The views of a scene show one set of named points, each view turned or mirrored, and shifted as a whole, with a little noise and some points left out.

Scene 1
View 1
morik: [-1.24 -1.65  0.75 -1.40 -0.77 -3.25  3.24  2.46 -0.86  0.27 -1.78 -1.40
 -2.20  2.04 -1.15  0.34 -2.77 -0.83  1.62  0.96]
lik: [ 2.21  3.08 -0.26  1.65  2.12 -1.48  0.62 -0.92 -3.59 -1.02 -0.54  0.01
  0.86 -1.55  0.56 -0.82  0.84  0.11 -0.36 -2.53]
gedu: [ 3.06  1.44 -0.52  1.55  1.47  0.31  0.37  0.03 -0.28 -0.71  0.41  0.32
  0.11 -1.19 -0.31 -1.45  1.21  0.85 -0.44 -1.71]
Labag: [ 0.50 -0.98  0.48 -2.67 -0.63  2.71  0.48  1.03  5.01 -0.34  1.78  1.94
 -0.60  0.47 -0.62  2.62  0.67  2.34 -2.79  1.99]
lorep: [ 2.88  1.09  0.05  1.06  1.40  1.31  0.49 -1.13  0.70  0.72  1.30  0.06
  0.22 -0.78 -0.62 -1.49 -0.30  1.62 -2.49 -1.03]
kon: [-0.95 -0.47 -0.31 -1.86 -0.68 -2.21  3.02  1.58 -0.59  0.35 -1.37 -0.19
 -0.10  1.62 -0.44  1.03 -1.94  0.32 -0.85  1.10]
vuba: [ 2.37  2.16  1.93  1.05  0.76 -1.63  1.67 -0.25 -2.47 -0.73  0.46 -1.84
 -0.25 -0.99 -0.28 -1.39  0.46  1.81  1.02 -1.25]
mifed: [ 0.26  1.17 -0.55 -1.27  1.28 -1.86  1.37  1.58 -1.49 -2.62 -0.28  0.52
 -0.81  0.15 -0.27  1.43 -0.40 -0.11  0.95 -0.46]
deg: [ 0.95  0.91  2.53 -0.28 -0.27 -0.97  1.17  0.56 -1.60 -0.48 -0.04 -0.57
 -0.88 -0.42  0.17  1.11  0.53  1.17  0.73 -0.96]
Gize: [ 0.49 -0.88 -0.14 -0.53  1.10 -0.78  1.40  0.96 -0.44  0.23  0.10 -0.23
 -2.05  1.02 -1.21 -0.10 -3.43 -0.49 -0.54 -0.70]
gesi: [ 2.26  0.99  2.50 -0.21 -0.26 -0.19  2.46 -0.45 -0.40  0.76  1.90 -2.29
 -0.20 -0.14 -0.94 -1.49 -0.86  3.71 -0.82  0.23]
siza: [ 1.25 -0.09  3.22  0.53  0.07 -0.52  1.46 -0.67 -0.94  1.90  0.63 -2.04
 -1.78  0.07 -0.86 -0.76 -2.12  1.27 -0.60 -0.81]
terab: [ 0.16 -0.24  1.70  0.11 -0.42 -1.20  1.77  0.18 -0.35  1.50 -1.02 -0.75
 -0.67  0.34 -0.24  0.12 -0.62  0.34 -0.69 -0.04]
gidoz: [ 1.87  1.76  0.23  1.89  0.27 -1.75  2.05 -0.64 -2.60  1.34 -1.51 -0.97
  1.36 -0.65  0.32 -1.92  0.53  0.70 -0.92 -1.38]
Redeg: [ 0.59  0.96 -0.23  1.23  2.38 -0.57 -0.12 -1.16  1.62 -0.49 -0.63  0.39
 -1.49 -1.00 -0.70 -0.51  0.64 -1.41 -0.79  0.16]
libuk: [ 1.52 -0.33  2.39 -1.28 -1.42 -0.20  2.02  2.17 -1.67 -0.32  0.88 -0.62
 -0.76  0.59 -0.13  1.11 -0.47  2.52  0.91 -1.20]
Miv: [ 1.98  2.19  0.23 -0.94  0.65 -0.06  1.01  0.81 -1.51 -2.31  1.08  0.74
  0.85 -0.79  0.36  1.18  1.34  2.30 -0.19 -1.10]
bizes: [ 0.98  0.05  3.25  2.20 -0.26 -2.45  2.17 -0.74 -3.60  3.02 -1.48 -2.83
 -1.36  0.14 -0.31 -1.96 -2.26 -0.15  0.37 -2.02]
niliz: [ 1.32 -0.56 -0.38 -0.36 -0.41 -1.75  2.58  2.94 -1.89 -0.94 -0.64 -0.47
 -0.71  1.03 -0.63 -0.56 -0.95  0.58  1.75 -1.07]
tum: [ 0.64  0.57 -1.15 -0.67  1.45 -0.11  1.09 -0.09  2.09 -0.61  0.31  0.57
 -0.40  0.06 -0.95 -0.06 -0.57  0.51 -2.05  1.15]
mus: [-0.77 -0.53  0.31 -1.38  1.17 -0.86  0.98  0.03  0.56  0.37 -0.13  0.26
 -1.97  0.91 -0.93  1.30 -3.15 -0.80 -1.64  0.38]
Sor: [ 1.43 -0.46  0.86  0.57  1.96  1.36 -0.40 -0.83  3.30  0.24  1.39  0.15
 -2.68 -0.52 -1.49 -0.63 -0.88 -0.11 -1.40  0.19]
sul: [ 0.67  0.50  1.45 -1.67 -0.66 -1.74  2.70  1.56 -1.95 -0.79  0.38 -1.03
 -0.29  0.73 -0.33  0.84 -1.22  2.12  0.62 -0.07]
Rup: [ 1.02 -0.59 -2.28  0.66  0.83 -1.62  1.55  2.43 -0.21 -1.23 -1.70  0.65
 -1.02  0.68 -0.76 -1.05  0.01 -1.47  1.40 -0.71]
far: [-0.48  0.53 -0.39 -1.13  0.55 -0.14  1.46 -1.26  1.88  1.44 -0.51  0.73
  0.65  0.30 -0.31  0.97 -1.05  0.79 -4.06  1.62]
View 2
siza: [-0.25  0.10  0.52  0.13  1.54  4.14 -1.25  2.19  2.45  0.30 -2.15 -1.73
  0.10  1.35 -1.09 -2.69  1.50  0.65  1.47  1.07]
mifed: [ 0.10  1.27  0.30  2.10  1.93  0.02  2.03  1.38  3.29 -1.59 -0.75 -1.30
  1.72  0.44 -3.41 -0.53  1.93 -1.25 -2.10  0.76]
far: [-2.36  0.40  0.63  1.24 -0.11  1.96  2.73  1.86  0.89  0.40 -0.51 -1.29
  3.09 -0.83  1.50 -3.42 -0.58  0.84 -1.00  1.78]
Redeg: [-1.11  1.74  0.10 -0.39  1.02  0.84  2.50 -0.22  2.47  0.48 -1.71 -1.63
 -0.56  0.71 -0.13 -1.22  0.57  0.90 -2.60  2.81]
Sor: [-2.41  0.60 -1.63 -0.29  0.02  2.26  2.14 -0.10  2.75  2.13 -0.82 -1.48
 -0.94  0.29  0.86 -1.04  1.92  1.64 -0.15  2.16]
niliz: [ 0.83  1.56 -0.23  1.62  1.64  0.09 -1.62  1.00  3.24 -2.41 -0.51 -0.67
  1.43 -0.15 -3.54 -1.74  2.22  0.02 -0.38  0.28]
Gize: [-1.27 -0.45 -1.09  0.65  2.03  0.43 -0.66  1.64  2.53  0.25 -0.84 -2.34
  1.55 -0.03 -1.67 -1.17  1.25  0.79 -0.05  0.76]
vuba: [ 0.75  2.71  1.29  1.32  2.43  3.40  0.43  0.75  2.67 -1.31 -3.15 -0.57
 -0.63  2.26 -3.33 -3.30  2.15  0.00 -0.53  0.86]
deg: [ 0.77  1.35  1.61  1.29  1.04  3.17  0.63  1.88  2.90 -1.22 -1.35 -0.50
  0.11  0.73 -2.41 -1.51  2.02 -1.54 -0.39  1.25]
libuk: [ 0.49  0.91  0.59  2.16  0.38  3.30 -0.53  2.07  2.94 -1.45 -0.22  0.18
  0.94 -0.17 -2.82 -1.82  3.08 -1.43  1.17  0.01]
sul: [ 0.56  0.93  0.59  2.33  1.28  2.51  0.17  2.50  3.20 -2.18 -0.64 -0.88
  2.40  0.72 -2.85 -2.37  2.13 -0.91  0.39 -0.15]
tum: [-2.05  1.36 -0.74  1.40  0.35  0.94  2.95  0.43  2.10  0.13 -0.54 -1.08
  1.79 -0.22  0.08 -2.39  0.89  1.28 -1.31  1.38]
terab: [ 0.20  0.64  1.30  0.30  0.65  2.39 -0.62  1.99  2.37 -1.08 -1.09 -1.29
  1.22  0.13 -0.53 -2.38  0.42  0.16 -0.19  1.74]
Labag: [-2.80  0.50 -1.32  2.32 -3.20  2.87  4.34  1.05  2.50  0.80  2.25  0.67
  2.01 -2.32  2.01 -1.43  2.47 -0.30  0.57  1.13]
kon: [ 0.02  0.06  0.49  1.51  0.86  0.45 -0.18  2.76  2.84 -2.31  0.26 -1.79
  4.16 -0.41 -1.03 -2.26  0.05  0.18 -0.57  0.66]
lorep: [-2.35  1.98 -0.09  1.24  1.03  2.91  1.69 -0.34  0.36  1.57 -2.38 -0.13
 -0.60 -0.05 -0.75 -3.76  1.68  1.24 -0.31  1.24]
Rup: [ 0.27  2.19 -0.59  0.66  1.43 -1.77 -0.52 -0.47  3.03 -1.97 -0.45 -1.02
  0.71 -0.71 -2.48 -1.03  1.13  0.85 -2.45  1.64]
gedu: [-1.02  3.04  0.37  1.24  1.47  1.67  1.44 -1.00  1.16  0.22 -2.35  0.27
 -1.42  0.18 -2.32 -2.85  2.14  0.44 -1.62  1.51]
gidoz: [ 0.33  2.78  2.41  0.87  2.32  2.26 -0.69  0.62  0.60 -1.39 -3.31 -0.48
  0.17  0.73 -2.39 -4.61  0.04  0.53 -1.48  1.54]
mus: [-1.55 -1.14 -0.48  0.51  1.29  0.86  0.95  2.55  2.57  0.49 -0.23 -2.78
  2.44 -0.07 -0.28 -0.76  0.51  0.29 -0.54  1.31]
View 3
gedu: [-0.89 -0.40 -1.14 -0.66 -0.69  3.53  0.23 -0.94 -0.35  3.02  0.38  0.87
  0.03  1.00  1.05 -2.78  0.25  0.93  2.31  2.02]
Miv: [-0.43  0.04 -1.85 -1.89 -0.90  2.66  0.99  1.85 -1.32  2.44 -1.47  0.07
  0.80  2.57  2.22 -2.94 -0.89  1.57  1.68  0.45]
morik: [-0.66  0.28  0.49 -1.47  2.32  1.86 -2.45 -1.13  2.30 -1.57 -2.87 -1.35
  2.53  2.00  3.05  1.84 -0.85  3.60 -2.17  2.40]
lik: [-0.93 -0.28 -0.20 -0.64 -0.59  3.40  0.88  0.08 -1.09  1.18  0.05  0.14
  1.37 -0.39  2.46 -4.43  0.74  3.16  4.17  2.05]
Gize: [-2.37  0.50  0.19 -0.99  1.66  3.78 -1.07 -1.23  0.91  0.54 -2.36 -1.54
  0.66  0.61  2.26 -0.10  0.36  0.96 -1.29  2.21]
Sor: [-1.47 -0.50 -0.65 -0.40 -0.65  5.32 -0.39 -1.97  0.60  3.03 -2.24  0.91
 -0.07 -0.11 -0.84  0.49  0.96 -1.47 -1.12  1.49]
niliz: [-1.16  0.33 -0.36 -1.78  1.71  1.74 -1.57 -0.51  0.83  0.86 -0.60 -0.69
  1.05  3.05  3.37 -0.63 -1.11  3.28  0.03  2.58]
gesi: [ 0.32  0.94 -1.69 -1.14 -0.02  2.93  1.33 -2.53  0.58  2.03 -3.66  0.84
 -1.18  1.05  2.13 -2.19 -1.65  2.51 -0.54  0.41]
vuba: [-0.15  0.30 -0.46 -1.65 -0.30  3.30  0.97 -1.60 -0.02  1.75 -1.71  1.48
  0.57  0.90  2.65 -2.89 -0.83  4.48  2.21  1.50]
terab: [ 0.11 -0.55 -0.66  0.37  0.48  2.13 -1.04 -1.41  0.26  0.31 -2.90 -0.15
  0.77 -0.25  1.76 -0.38 -1.01  2.22 -0.45  1.64]
tum: [-0.21 -0.03 -1.73 -0.63 -0.42  3.19  0.15 -0.55  1.27  1.17 -1.46 -1.08
  1.02  1.15  0.01 -1.02  0.91 -1.35 -0.66  0.84]
Rup: [-1.15 -0.49 -0.14 -1.16  0.96  2.28 -2.29 -0.37  1.47  0.80  1.36 -0.77
  2.20  2.53  1.71 -0.05  0.59  1.51  0.89  3.27]
mus: [-1.74  0.08 -0.01 -0.50  1.05  3.73 -0.84 -0.21  0.74 -0.27 -3.51 -1.99
  1.51 -0.14  1.41  0.46  0.65 -0.02 -1.83  1.29]
kon: [ 0.03  0.28 -1.04 -0.46  1.50  1.09 -1.20 -0.06  1.40 -1.44 -2.73 -2.43
  1.87  1.47  2.51 -0.08 -0.68  1.50 -1.66  1.22]
far: [ 0.60 -0.31 -2.27  1.13 -0.32  2.07  0.29 -0.49  0.77 -0.18 -3.12 -2.11
  0.69 -0.75  0.05 -1.36  0.38 -1.74 -1.23  0.17]
deg: [-0.34 -0.48 -0.58 -1.11 -0.20  2.78 -0.30  0.40 -1.13  1.53 -2.99  0.93
  1.08  1.04  2.41 -0.94 -1.57  3.38  0.71  1.19]
bizes: [-0.82 -0.11  1.07  0.80  1.58  2.63 -1.06 -4.05  0.26 -0.42 -2.72  0.44
 -0.09 -2.14  3.38 -1.82 -0.97  5.54  1.08  3.01]
gidoz: [ 0.42 -0.28 -0.87  0.63  0.11  1.56  0.15 -2.16  0.04  0.38 -0.55 -0.14
  0.30 -0.70  2.37 -3.76 -0.39  3.37  2.66  2.16]
Redeg: [-0.54 -1.10 -0.33 -0.26 -1.13  4.45 -0.55 -0.85  0.58  1.32 -0.74  0.52
  2.17 -0.44 -0.51 -0.55  1.61  0.06  1.13  1.77]
Labag: [ 0.38 -0.76 -3.54 -0.28 -1.16  2.38 -0.28  1.32 -0.21  3.28 -3.68 -0.59
 -0.30  2.51 -0.90  1.14 -1.25 -3.91 -3.25 -0.62]
mifed: [-1.23  0.13 -0.32 -2.35  0.36  3.17 -0.52  1.96  0.10  0.51 -1.38 -0.98
  2.82  2.50  2.45 -0.87  0.26  2.11  0.73  1.43]
View 4
sul: [ 1.91 -0.41  0.17 -1.60 -0.35 -2.43 -0.46 -0.07 -1.68  0.78  2.27 -0.96
 -0.14  0.89 -1.26  1.33 -0.68  0.33  1.70 -0.46]
Redeg: [ 2.03  0.18 -0.29 -0.55 -1.25  1.10  0.07  0.36 -0.54  0.74 -3.03  2.65
 -0.42 -1.07  1.86  1.13 -1.61 -0.84  2.42  0.94]
Sor: [ 1.44  0.72  1.37  0.23 -1.25 -0.01 -2.02 -0.48 -0.32 -0.09 -3.67  2.97
  0.28  1.43  3.12  2.23 -1.01 -0.17  1.95  0.10]
libuk: [ 1.85 -1.18  0.40 -0.27  0.00 -3.17 -0.98 -0.82 -1.64  0.36  0.97 -0.53
 -0.48  2.23 -2.00  1.79 -0.54  0.50  1.53 -0.74]
vuba: [ 2.09  0.31 -1.48 -0.82 -1.59 -2.42 -0.35  1.26 -1.28  3.30  0.00  1.07
 -1.21  0.95 -2.02  2.32 -2.94 -0.65  2.55  0.41]
Gize: [ 1.50 -0.66  1.94 -0.37 -0.22 -0.76 -0.78  0.76 -0.68  0.49  1.30  2.51
  1.34 -0.28  1.47  1.64 -0.61  0.67  1.09 -0.85]
Rup: [ 1.34 -1.93 -1.09 -1.20  0.24  1.61  1.81  0.05 -0.70 -0.04  0.44  2.49
  0.42 -0.68  0.04  0.53 -2.47 -0.26  0.63 -1.82]
gedu: [ 1.20  0.33 -1.68  0.77 -0.95 -0.92  0.38  1.00  0.33  0.36 -2.10  2.27
 -1.35  0.74 -0.50  1.99 -3.72 -0.25  2.70  0.09]
tum: [ 1.13  1.49  0.15 -0.92 -0.67  0.60 -0.51  0.14 -0.04 -1.36 -1.18  0.59
 -0.34 -0.06  2.70  0.72 -1.49  0.46  2.15  0.35]
lorep: [ 0.63  1.90 -0.12  1.46 -0.96 -1.56 -1.42  1.28  0.59  0.15 -2.21  2.01
 -1.28  1.05  1.09  1.77 -3.16  1.01  2.58  1.03]
morik: [ 1.84 -2.06  1.66 -2.76  0.30  0.26 -0.44 -0.74 -2.66  2.16  3.24  0.74
  1.90 -0.50  0.19 -0.22  0.41  0.37 -0.62 -1.46]
kon: [ 1.35 -0.35  1.12 -1.67  0.45 -0.15 -0.30 -0.12 -1.61  0.10  2.72 -0.69
  0.50 -1.07  0.63 -0.78 -0.02  1.15  0.55  0.06]
lik: [ 2.28  0.04 -2.06  0.57 -1.29 -1.69  1.73  2.87 -0.06  1.86 -0.40  2.24
 -1.73 -1.77 -2.00  1.97 -3.48 -0.62  3.81  1.32]
gesi: [ 1.09  1.69  0.12 -0.56 -1.22 -2.97 -2.48  0.26 -1.13  2.06  0.17 -0.34
 -0.82  2.59 -0.35  1.78 -2.02  0.84  1.67  0.56]
niliz: [ 1.37 -1.79 -0.49 -1.26  0.27 -0.78  0.72 -0.01 -1.22  0.85  2.28  1.06
  0.42  0.74 -1.39  1.19 -1.96  0.28  0.59 -1.90]
far: [ 0.95  2.14  1.30  0.07 -0.19 -0.08 -1.48  0.22 -0.43 -1.12 -0.93 -0.50
 -0.74 -1.07  2.85 -0.91 -0.43  1.52  1.89  2.35]
bizes: [ 1.32 -0.87  1.00  0.84 -0.65 -2.27 -1.55  1.88 -2.17  5.91  1.26  3.24
  0.12 -0.82 -2.02  0.37 -2.01  1.02  0.20  1.40]
gidoz: [ 1.18  0.36 -1.13  0.92 -0.56 -1.53 -0.06  1.89 -0.94  2.92  0.29  1.45
 -1.50 -1.06 -1.83 -0.09 -3.22  0.94  1.64  1.78]
mifed: [ 2.65 -1.17 -0.50 -2.05 -0.57 -0.60  1.58  0.45 -0.88 -0.59  1.23  0.41
  0.03 -0.93 -0.25  1.89 -0.71 -0.94  2.91 -0.93]
siza: [ 1.59  0.15  1.71  0.36 -0.97 -2.69 -2.71  0.55 -1.76  3.26 -0.10  1.81
  0.18  1.27 -0.05  1.67 -0.92  0.85  1.10  0.83]
Miv: [ 2.24  0.23 -1.61 -0.41 -0.72 -2.40  0.88  0.46 -0.26 -1.20 -0.34 -0.76
 -1.82  0.67 -1.45  2.38 -1.98 -0.48  3.92  0.11]
mus: [ 2.01 -0.13  2.58 -0.67 -0.34 -0.36 -0.96  0.37 -1.04 -0.19  0.56  1.49
  1.18 -1.15  2.46  0.96  0.76  0.65  1.62  0.32]
deg: [ 2.52 -1.12 -0.15 -0.53 -0.69 -2.28 -0.36 -0.17 -1.77  1.36 -0.36  0.20
 -0.92  0.55 -1.81  1.61 -0.52 -0.38  2.40  0.52]
View 5
Miv: [-0.68 -0.88  2.31 -1.21  1.11 -1.43  1.32 -3.09 -0.20  0.08 -0.98  1.42
 -2.78 -0.65  0.37 -1.45 -0.96  0.30 -0.05  0.00]
vuba: [ 0.68 -1.21  0.55 -0.16  2.02 -0.37  0.79 -2.38  0.30 -1.83  1.37 -1.00
 -2.77 -1.87  0.50 -2.18  0.28  0.72  1.41 -1.03]
Gize: [ 0.13  0.32 -0.58 -1.61 -0.44  1.93 -0.08 -1.30 -0.50  0.69  1.99 -1.20
 -3.01  2.05 -0.82  1.95 -0.66  1.12  1.17 -0.36]
siza: [ 0.54 -1.23 -1.76 -2.32  1.54  1.05  0.02 -0.37  0.31 -1.44  2.69 -2.08
 -1.80  0.86 -0.22 -0.62 -1.42  0.12  1.12 -1.26]
Labag: [-2.21 -0.59  0.51 -6.67  0.29  0.76 -0.04 -2.29  1.59  0.10 -0.73  4.08
 -0.57  2.19  0.16  3.04 -3.56 -1.26 -1.60  0.58]
gidoz: [-0.63 -0.64 -0.53  0.18  0.92 -1.02  0.81 -0.23  1.68 -2.06  1.35  0.00
 -3.60  0.02  0.48 -2.67  1.67  1.41  2.42 -0.19]
Rup: [-0.30  0.79  1.14 -0.78 -0.33  1.68  0.46 -2.50  1.06  0.21  0.38  0.06
 -3.31  0.18 -0.78  2.31  3.06  2.61  0.97  1.57]
sul: [ 0.59 -1.09  2.61 -1.08  0.68  0.47  0.21 -1.43  0.67  0.35  0.57 -1.13
 -0.84  0.43 -0.43 -0.17 -1.71  1.28  1.97 -0.46]
libuk: [ 0.80 -2.36  1.87 -2.31  1.44  0.33  0.48 -1.26  0.47  0.43  0.09 -1.30
 -0.77  0.10 -1.23 -0.57 -1.85  1.26  0.20  0.17]
lik: [-0.89  0.50 -0.03  1.08  1.13 -1.77  1.85 -2.27 -0.83 -1.10  0.41  0.13
 -4.68 -0.75  1.02 -2.96  2.06  0.86  1.04 -0.41]
terab: [-0.63  0.12 -0.41 -2.20  0.78  0.82  0.51 -0.14  1.39 -1.00  1.40 -0.92
 -0.79  1.46 -0.02 -0.07 -0.10  0.97  1.53 -0.23]
morik: [ 0.92  0.88  1.94 -1.03 -0.31  3.15 -0.40 -0.68  1.41  0.68  1.91 -3.07
  0.30  1.84 -1.15  2.74  0.14  2.54  3.08  0.04]
tum: [-1.73  0.80 -0.32 -2.56 -0.35  0.63 -0.11 -2.41  1.06 -0.85  1.04  2.73
 -3.40  1.35  1.08  1.78 -0.69 -0.41  1.22 -0.43]
gesi: [ 0.53 -2.57  0.10 -2.24  1.53  0.21 -0.42 -1.43  1.33 -1.77  1.82 -0.07
 -2.16 -0.50  0.15 -1.00 -2.64 -0.14  1.55 -1.37]
Sor: [-0.99  0.37 -2.78 -4.41  0.92  1.77  0.13 -2.84 -0.18 -1.32  1.98  1.07
 -3.14  0.85  0.46  2.44 -0.53 -1.14 -1.17 -0.42]
lorep: [-1.11 -1.33 -2.12 -2.65  0.74 -0.49  0.14 -1.70  0.44 -1.67  1.41  2.19
 -5.00  0.43  0.53 -0.64 -0.68 -0.63  0.03 -0.39]
bizes: [ 0.78 -0.74 -2.12  0.08  1.43  0.76  0.47  1.15  0.85 -2.03  3.25 -3.87
 -2.18  0.79 -0.47 -2.27  1.37  1.85  2.73 -0.89]
niliz: [ 0.98 -1.10  2.11 -0.57  0.16  1.33  0.05 -1.66  0.91  0.63  0.54 -1.34
 -2.39 -0.04 -1.41  0.98  0.75  2.72  1.52  0.88]
gedu: [-0.72 -0.83 -0.72 -1.51  1.15 -0.58  0.82 -2.75  0.24 -1.49  0.57  1.44
 -4.75 -0.98  0.35 -0.78  1.40  0.46 -0.34  0.37]

In a view up to two points have been moved. Name them for each view, in the order of its rows, or write -.
view 1 -> gesi, bizes
view 2 -> -
view 3 -> -
view 4 -> gidoz
view 5 -> tum
